Each row is a point on a tangle of strands that fork, close into loops and nearly touch. The rows are in no order.
Points whose rows are less than 78.4 apart are linked; no others are. Some points are linked to none.
z_818: -7; -25; -32; 17; 20; -12; -21; 9; -32; 14; -6; -39; 8; -5; 9; 6; 12; -28; -13; 7; -1
z_439: 5; 21; 7; -15; 21; 8; 23; 26; 1; 7; 32; 8; -17; -18; -9; -38; 11; 45; -19; 21; -39
z_28: 15; 5; -12; 43; -8; 40; -31; -27; 1; -12; 10; 1; 11; 8; 3; -1; -11; -10; 29; 16; -13
z_588: 33; -12; 26; -14; -7; -14; -1; 35; 2; 9; -34; 23; -24; -2; -6; -37; -26; 13; -15; -20; 9
z_526: 9; 27; -2; 17; -1; 0; 7; -23; -2; 27; 56; 19; -18; -19; -4; 34; 1; 11; 33; 44; -42
z_264: -17; 24; 31; -19; -18; -10; -15; -14; 12; -8; 4; -2; 20; 14; 4; -38; -32; 14; -31; -18; 18
z_861: -23; 11; -37; -15; 5; -26; 14; 25; 5; 6; -37; -1; -20; -34; 21; 6; 19; 13; -12; 20; -9
z_903: 23; -29; -26; 15; 21; -2; -22; 17; -26; 1; -6; -27; 5; 25; -2; -6; -12; -39; -8; -9; 9
z_521: 9; -7; 19; -21; 15; -14; -9; 19; 0; -3; -34; -35; 7; 30; -3; -16; -42; -8; -37; -32; 34
z_285: 17; 16; 54; -37; 2; -30; -15; 24; 15; 5; -22; 24; -1; -9; -2; -55; -30; 31; -19; -14; 19
z_228: 31; -37; 16; 42; 31; 15; -52; -34; -32; 1; 28; 5; 29; 25; -30; 5; -3; -23; 15; 1; -18
z_382: -28; 10; 4; -25; -13; -34; 0; 9; 9; 5; -47; -24; -4; -17; 21; -2; -17; 20; -33; -7; 27
z_68: -20; 23; 12; -31; 20; -44; 23; 35; 18; 7; -12; 11; -15; -28; 19; -44; -4; 34; -27; -3; -3
z_204: 5; 37; 40; -14; -40; 17; 8; -22; 22; -21; 35; 22; 4; 24; 1; -50; 6; 10; 11; -27; 19
z_843: 9; 22; 0; -14; -13; -4; 23; 19; 14; -23; -2; 38; -10; -11; 6; -25; -10; 13; -8; 9; -8
z_793: 32; -21; 18; 6; -18; 36; 18; 10; 8; -23; -35; 0; 5; 26; -18; 7; -25; -63; 39; -48; 36
z_247: 5; 53; 37; -24; -29; -9; 21; -10; 9; -12; 31; 15; -1; 21; 10; -35; 11; 36; -8; -5; 2
z_449: 31; -25; 15; 28; 0; 54; 4; -3; 11; -10; -34; -2; 6; 21; -21; 27; -25; -70; 65; -39; 19
z_984: 46; -31; 36; 14; 13; 13; -31; 24; -20; 0; -23; -13; 35; 68; -14; -24; -9; -24; -21; -39; 22
z_239: -4; -29; -7; -5; 14; -13; 3; 31; -11; 31; -42; -28; -26; -10; -3; 11; -22; -5; -23; -15; -3
z_579: -10; -25; -5; 45; 1; 40; -24; -43; 4; -24; 39; 25; 47; 35; -8; -7; 11; -36; 34; -19; 11
z_202: 13; -12; -39; -19; 5; -6; 2; 28; -9; 6; -68; -44; -17; 14; -2; 60; 8; -27; -6; 8; 24
z_98: 38; -28; 6; 22; 15; 5; -27; 9; -39; -16; -2; -8; 23; 41; -11; -27; 1; -31; -10; -19; 4
z_936: -19; 23; -19; -8; -45; 15; 22; -24; 18; -1; 30; 19; -11; -8; 6; 33; 14; -6; 11; 18; -7
z_975: -27; 24; 41; -25; 10; -23; 15; 22; -9; 22; 38; -25; 17; -10; 8; -57; 17; 38; -31; -5; -12
z_963: 25; -22; -12; 2; -5; 17; 2; 18; -5; -1; -48; -45; -6; 31; -11; 49; -21; -25; -9; -12; 29
z_917: 16; -41; 7; 45; 29; 19; -42; -42; -28; -11; 13; -9; 34; 31; -25; 40; -16; -37; 13; 3; -5
z_957: 1; 9; -40; 2; 31; -28; 41; 20; 4; 4; 18; 38; -30; -37; 13; 19; 26; 38; 15; 38; -35
z_477: -43; 17; -25; -8; -24; -9; 8; -4; -10; 13; 13; -34; 6; -13; 26; 6; 33; 16; -19; 16; 2
z_32: 21; -12; -37; 1; 36; -4; -9; 9; -19; 4; -42; -35; -18; -12; -12; 55; -5; -32; 9; 21; -3
z_645: 16; -22; 3; 2; -4; -7; -7; 21; -13; 23; -22; 10; -26; -11; -12; -9; -24; 2; -17; -13; -11
z_38: -35; 21; 8; -27; -24; -23; 2; -6; 19; 7; -2; -9; -2; -11; 17; -10; -15; 31; -30; -5; 21
z_964: -34; 29; -4; -27; -31; -17; 39; 4; 27; 11; 15; 14; -15; -13; 24; 13; 5; 50; -22; 14; 1
z_796: -23; -5; -38; 18; -7; 9; -30; -28; -7; 4; 30; -10; 31; 10; 10; 26; 12; -30; -5; 17; -3
z_414: -25; 0; -59; -21; -5; -18; -6; 13; 3; 21; -24; -12; -15; -39; 15; 33; 35; -4; 7; 39; 1
z_150: -3; 1; 5; -4; 4; 11; -24; -8; 9; -17; -7; -17; 16; 33; 4; -33; -31; -3; -29; -22; 23
z_43: -16; 2; -39; -25; -16; -22; 23; 4; 22; -8; -38; 41; -17; -29; 12; 42; 10; 11; -10; 24; -6
z_104: 4; 3; -29; 7; -7; 22; 1; -38; 24; -19; 5; 20; -19; -34; -14; 59; -6; -15; 51; 44; 3
z_931: -19; -7; 30; 7; -20; 5; -19; -32; 5; -21; 39; 10; 53; 47; 7; -38; 1; 3; -21; -32; 31
z_294: -24; 23; -24; -20; -46; -2; 31; -6; 31; 4; 5; 39; -13; -15; 17; 44; 19; 24; 0; 30; -5
z_830: 5; 36; -6; -20; 5; -16; 68; 28; 9; 11; 45; 46; -23; 4; 20; -2; 26; 41; 4; 25; -32
z_469: 4; -21; -18; -1; -16; 15; 3; -11; 9; -9; -34; 13; -30; -21; -17; 54; -19; -3; 1; 14; -1
z_351: -2; -3; 33; -29; 27; -51; -9; 30; -4; 18; -48; -53; 3; 9; 11; -14; -35; 7; -28; -37; 43
z_744: -5; 0; -29; 11; 43; -28; 15; 7; -11; 17; 15; 2; -39; -52; -5; 19; 21; 18; 21; 37; -39
z_979: -24; -8; 10; 18; 23; -7; -3; 22; -34; 19; -1; -43; 3; -28; 2; -33; 26; 18; -16; -13; -31
z_828: -1; 49; 49; -37; -10; -39; 18; 2; 14; -7; 26; 2; -1; 1; 20; -45; 0; 60; -9; -1; 25
z_376: -14; 3; 26; -34; 17; -57; 9; 24; 8; 7; -58; -23; -11; -23; 14; -11; -26; 29; -26; -22; 33
z_40: -22; 34; 18; -39; 25; -48; 44; 33; 25; 2; 6; 22; -13; -21; 22; -34; 11; 65; -17; 1; -8
z_489: -8; -33; 7; 28; -11; 29; -21; -26; 3; -23; 18; 12; 46; 45; -1; -22; -6; -25; -9; -30; 30
z_795: -16; -19; -3; 39; 3; -1; -24; -13; -35; 9; 24; -21; 37; 20; 10; -11; 22; 18; -25; -5; -10
z_833: -9; -7; 15; 2; 26; -25; 12; 41; -25; 8; -27; -28; -23; -36; 3; -44; 26; 25; -9; -12; -17
z_483: -21; -4; -47; 19; 20; -9; -36; -16; -18; 17; 17; -26; 18; -7; 15; 20; 18; -31; 2; 26; -14
z_991: 25; -31; -2; 26; 1; 33; -16; -21; 2; -15; -11; -4; 4; 6; -23; 42; -24; -64; 51; -7; 16
z_859: 18; -14; -10; 8; -13; 12; -7; 1; 0; 8; -21; 17; -25; -7; -12; 16; -31; -16; 5; 0; -7
z_884: -19; 23; -2; -12; -43; 31; 32; -32; 28; -26; 26; 28; -10; -3; -2; 8; 6; -11; 24; -4; 8
z_289: 18; -27; -12; 16; -9; 34; -11; -4; -4; -12; -42; -34; 21; 43; -14; 64; -16; -48; 4; -18; 28
z_660: -34; 31; -13; 16; 10; -15; 15; 1; -21; 35; 19; -36; -18; -28; 27; 8; 59; 28; 19; 13; -39
z_950: -8; -16; 0; 24; -10; 41; -5; -45; 5; -22; 36; 20; 19; 2; -17; 7; 2; -60; 53; -14; 6
z_387: 26; -13; 36; 17; -8; 45; -38; -11; -9; -10; 22; 25; 36; 28; -29; -34; 3; -25; 6; -17; -15
z_306: 10; -4; -33; 0; 11; 2; -16; -30; 12; -13; -17; 3; -16; -37; -17; 74; -5; -10; 40; 63; 0
z_603: -11; 13; 20; -2; -35; 35; 10; -28; 18; -31; 31; 21; 13; 18; -4; -28; 1; -16; 18; -24; 11
z_718: -1; 37; 22; -31; 17; -18; 55; 38; 18; 9; 29; 32; -11; -7; 11; -32; 21; 70; -16; 16; -30
z_144: 9; -28; 0; 12; -9; 36; -14; -26; 0; -14; 11; 15; 6; 7; -25; 7; -21; -60; 26; -23; 5
z_296: -23; 18; -28; 3; -30; 18; -3; -32; 4; -4; 47; -2; 18; 10; 9; 22; 17; -26; 3; 15; 0
z_926: 40; -21; 58; 4; -12; 24; -21; 4; -1; -10; -29; 0; 28; 50; -17; -24; -26; -22; -10; -47; 23
z_244: -13; 11; 27; -9; 21; 4; 6; 22; -12; 23; 30; -26; -1; -13; -2; -53; 27; 45; -25; -2; -32
z_383: 13; -10; -27; 7; 28; -4; -21; -23; -19; -10; -15; -33; -17; -24; -15; 54; -2; -13; 18; 41; -4
z_844: -8; 12; -9; 15; 19; -16; 17; 8; -22; 32; 30; -7; -34; -32; 5; -9; 35; 34; 17; 17; -41
z_149: 4; 5; -25; 31; -8; 39; -32; -40; 13; -12; 13; -4; 4; -9; -5; 33; -10; -20; 43; 32; -3
z_458: -14; -9; -27; -16; 20; -37; 31; 38; 13; 4; -30; 17; -28; -37; 16; -9; 8; 27; -18; 5; -1
z_622: 27; -14; 47; -2; -24; 32; -21; -2; 2; -10; -11; 20; 10; 21; -25; -43; -20; -5; -4; -32; 6
z_416: -7; 17; -26; -10; 9; -36; 64; 25; 24; 2; 13; 61; -6; -18; 29; 16; 27; 46; -5; 26; -30
z_761: 34; -16; 19; 28; 5; 24; -45; -31; -24; 4; 36; 21; 10; 21; -29; -17; 13; -12; 13; -6; -23

A piece is two or more points that can be reached from each other along the links. Count, over all rows, the pieces, the separate loops (a circle has one, a figure eight two, a Y none), the forks (points with three links) and the tips (points with one).
pieces => 4
loops => 1
forks => 7
tips => 13

How many points has the smallest loop of links through each point below? Write 0 if it is on no loop.
z_382 => 7
z_645 => 0
z_964 => 0

Name the points in between on the shortest way along the links from the first point to the second, in order.
z_963 / z_28 => z_202, z_32, z_383, z_306, z_104, z_149
z_964 / z_761 => z_294, z_936, z_296, z_796, z_483, z_818, z_903, z_98, z_984, z_926, z_622, z_387
z_603 / z_830 => z_884, z_936, z_294, z_43, z_861, z_458, z_68, z_40, z_718
z_449 / z_931 => z_991, z_144, z_950, z_579, z_489
z_975 / z_68 => z_244, z_439, z_718, z_40
